Each scene shows the same named points in several views. A view is turned or mirrored, shifted and resized as a whole, has a little noise and may leave points out.
In the rows, zero is written as 100.

Scene 1
View 1
divu: [ 84 102 102 122  98  93 106  85  99 113 104  90 116 120  73 102  91 123
 104  94 102  88]
sif: [107  93  93 112  95 108 109  79  98  90 102  83 112 100  98 104 101  98
  87 101  96  80]
nenat: [102 111  91 109  92 115 122  95 100  93 120  90 105 105  91 118 137  85
  86 105  84 113]
gezo: [106  93  91 117 110 111  98  81  95  89  89  87 110  99  99  90  89 107
  95  99 108  77]
kudi: [ 89 107  95 120 112 106 103  92  96 104  99  95 108 113  81  95 101 115
 104  98 106  99]
Gukug: [ 91 115  87 125 144 126  89 103  88  94  81 106  95 108  89  71 105 117
 115  99 124 113]
Vep: [ 85 108  97 124 116 104  98  91  95 108  95  97 109 118  77  90  94 123
 110  95 111  97]
zaroz: [ 99  90  97 117  97  98 103  75  98  98  97  83 117 107  90 100  83 114
  94  96 103  70]
dus: [ 97 103  93 117 108 109 105  87  96  97  99  91 108 107  90  97 102 108
  98  99 103  93]
buk: [101 115  87 114 117 125 109 100  94  90 103  98  98 103  94  97 128  94
  96 104 101 117]
moza: [104 101  91 114 104 114 109  88  96  91 103  89 107 102  95 102 110  97
  91 101  97  94]
pog: [107 100  92 111  96 112 112  85  98  88 106  86 109 100  97 107 113  93
  86 102  94  90]
View 2
kudi: [ 97 113  98  94  94 102 118 101 118  99 117 100 100  90  91 101 100 106
 117 109 101 107]
Gukug: [106 119  99 104  98 102 148 101 138 107 125  91  91  80 101 110  87 106
 134 119 105 107]
moza: [100 104  94 103 101 101 107 102 117 101 108 110  98  80 105  95  97  99
 110  98 104 101]
divu: [ 91 115 100  89  86 104 110 101 107  95 118 100 106  99  78  98 108 105
 110 107  95 111]
nenat: [ 97  93  89  87 113  93  88  96 120  93 100 118 100  83 118  95  96 112
 109 102 106  95]
zaroz: [ 96 114  99 109  85 110 110 107 101 102 115 104 103  90  83  92 106  89
 102  92  98 108]
pog: [100 102  92 104 102 102  99 102 113 100 105 113  99  80 107  92  99  97
 105  94 104 100]
sif: [100 107  95 112  94 107 105 105 107 103 109 111 100  82  98  90 101  89
 103  90 102 103]
buk: [104 101  91  96 110  96 113  98 132 100 109 108  94  77 117 102  90 109
 121 108 107  98]
Vep: [ 97 118 100  97  89 104 125 102 118 100 122  96 100  92  85 103 100 104
 118 110  99 110]
gezo: [102 114  97 117  91 110 120 107 112 107 116 104  98  81  94  94  99  88
 109  93 102 106]
View 3
nenat: [ 89  99  93  99  93 116 101 116  80 124  92  80 103 103 116 110 105  97
 101  98 114  93]
zaroz: [ 97 109  97 121 112 113  91  92 114  97  99 105  94 112 102  93 106 100
 100 101 107 104]
divu: [104 109  98 113 107 105  93  99  99  92 108 104 106 110 101  99 102 102
  90 108  99 113]
moza: [ 91 101  92 111 105 112  98 101  98 115  93  95  97 110 110 103  97  95
 102  95 108  96]
sif: [ 90 104  95 116 106 117  94  98 106 111  93  96  93 110 108  97 106  98
 105  96 113  96]
kudi: [100 103  92 109 109 103  97  99  95 102 102 104 103 112 106 105  89  96
  94 101  97 107]
buk: [ 91  95  86 101 104 106 104 105  84 123  91  94 101 109 116 112  81  90
  99  92 103  93]
dus: [ 96 102  92 111 108 109  97  98 100 107  97 101  99 111 108 102  93  96
  98  98 103 101]
gezo: [ 93 103  91 120 114 110  94  90 113 106  93 106  90 115 106  97  92  95
 104  93 105  97]
Vep: [103 104  91 111 113 100  97  94  99  98 104 108 103 113 104 104  86  96
  92 102  94 109]
pog: [ 89 102  93 111 103 116  97 103  98 116  92  92  95 108 111 102 103  96
 104  95 113  94]
View 4
nenat: [ 74  75 121 104 100 110 119 103  90  92 101 122  81 108  85 119 108  86
 109  74  81  94]
buk: [102  83 109  96  91 109 110  95  73 115  99 101  68 114  98 123 126  97
 101 103  72 106]
gezo: [100  83  88  89  81 109  78  99  90 132 131  73 116  88  99  98 114 103
 102 129  78  80]
Gukug: [140 108  77  85  72 108  84  81  62 141  99  67  60 118 108 116 133 117
  82 135  69 114]
kudi: [109 106  82  89  76 107  83  91  88 115 108  82  88 107  87 102 102 111
  89 100  86  93]
pog: [ 80  75 109  98  92 111 101 104  93 111 120  99 104  94  91 106 109  92
 110 100  80  82]
dus: [ 99  93  91  92  81 109  87  96  89 116 116  84  98  99  91 103 107 104
  97 107  83  87]
divu: [102 115  72  88  70 105  71  92 105 105 114  79 105 101  77  91  82 115
  88  88  98  82]
sif: [ 82  75 102  94  88 112  90 103  97 116 129  91 118  87  90 100 105  96
 110 108  81  75]
moza: [ 91  79 104  96  89 110 100 100  85 117 116  94  95  99  96 110 116  95
 104 108  77  89]
Vep: [117 113  73  85  70 106  73  88  89 120 111  71  91 104  90  98 100 116
  86 109  87  92]
View 5
divu: [ 97 131 123  86  87 135  94  58 100  80  85  94 114 129 115 120  81 101
  95  98 100 114]
zaroz: [109 111 104  74  94 123 108  62  91  96 104  94 129 123 110 127 108 116
 109  87  87 121]
Gukug: [133 110 157 139 114 107  93  72 120 112  95 133 127 122 113  88 109  85
 100 109  76  88]
dus: [110 108 124  95 100 108 102  80  92 103 100 106 123 120 111 109  94 109
 104  92  94 107]
Vep: [113 122 133 104  98 125  95  60 107  93  91 109 122 126 113 110  97  96
  98 100  88 106]
kudi: [110 118 133 102  97 117  96  73 100  96  93 107 119 123 114 108  89 100
  97 100  96 104]
buk: [112 101 141 115 106  83  96 110  86 117  99 117 117 114 111  91  79 105
 102  98 103  92]
nenat: [ 92 102 126  91  94  78  96 124  64 110  98  99 108 110 110 100  56 119
 100  90 123 101]
pog: [104  99 114  84  99  91 105  99  74 110 107  99 121 113 108 110  87 122
 110  86 103 109]
sif: [107 101 106  78  99 100 109  88  77 108 110  96 126 115 108 118  98 122
 112  84  96 114]
gezo: [119 101 113  89 104 110 110  71  94 109 111 104 133 119 108 115 117 114
 113  88  80 111]

Which points are out of place in each view (at most two, in the order of its rows)? Write - if all are in place.
view 1 | Vep
view 2 | sif
view 3 | -
view 4 | moza
view 5 | divu
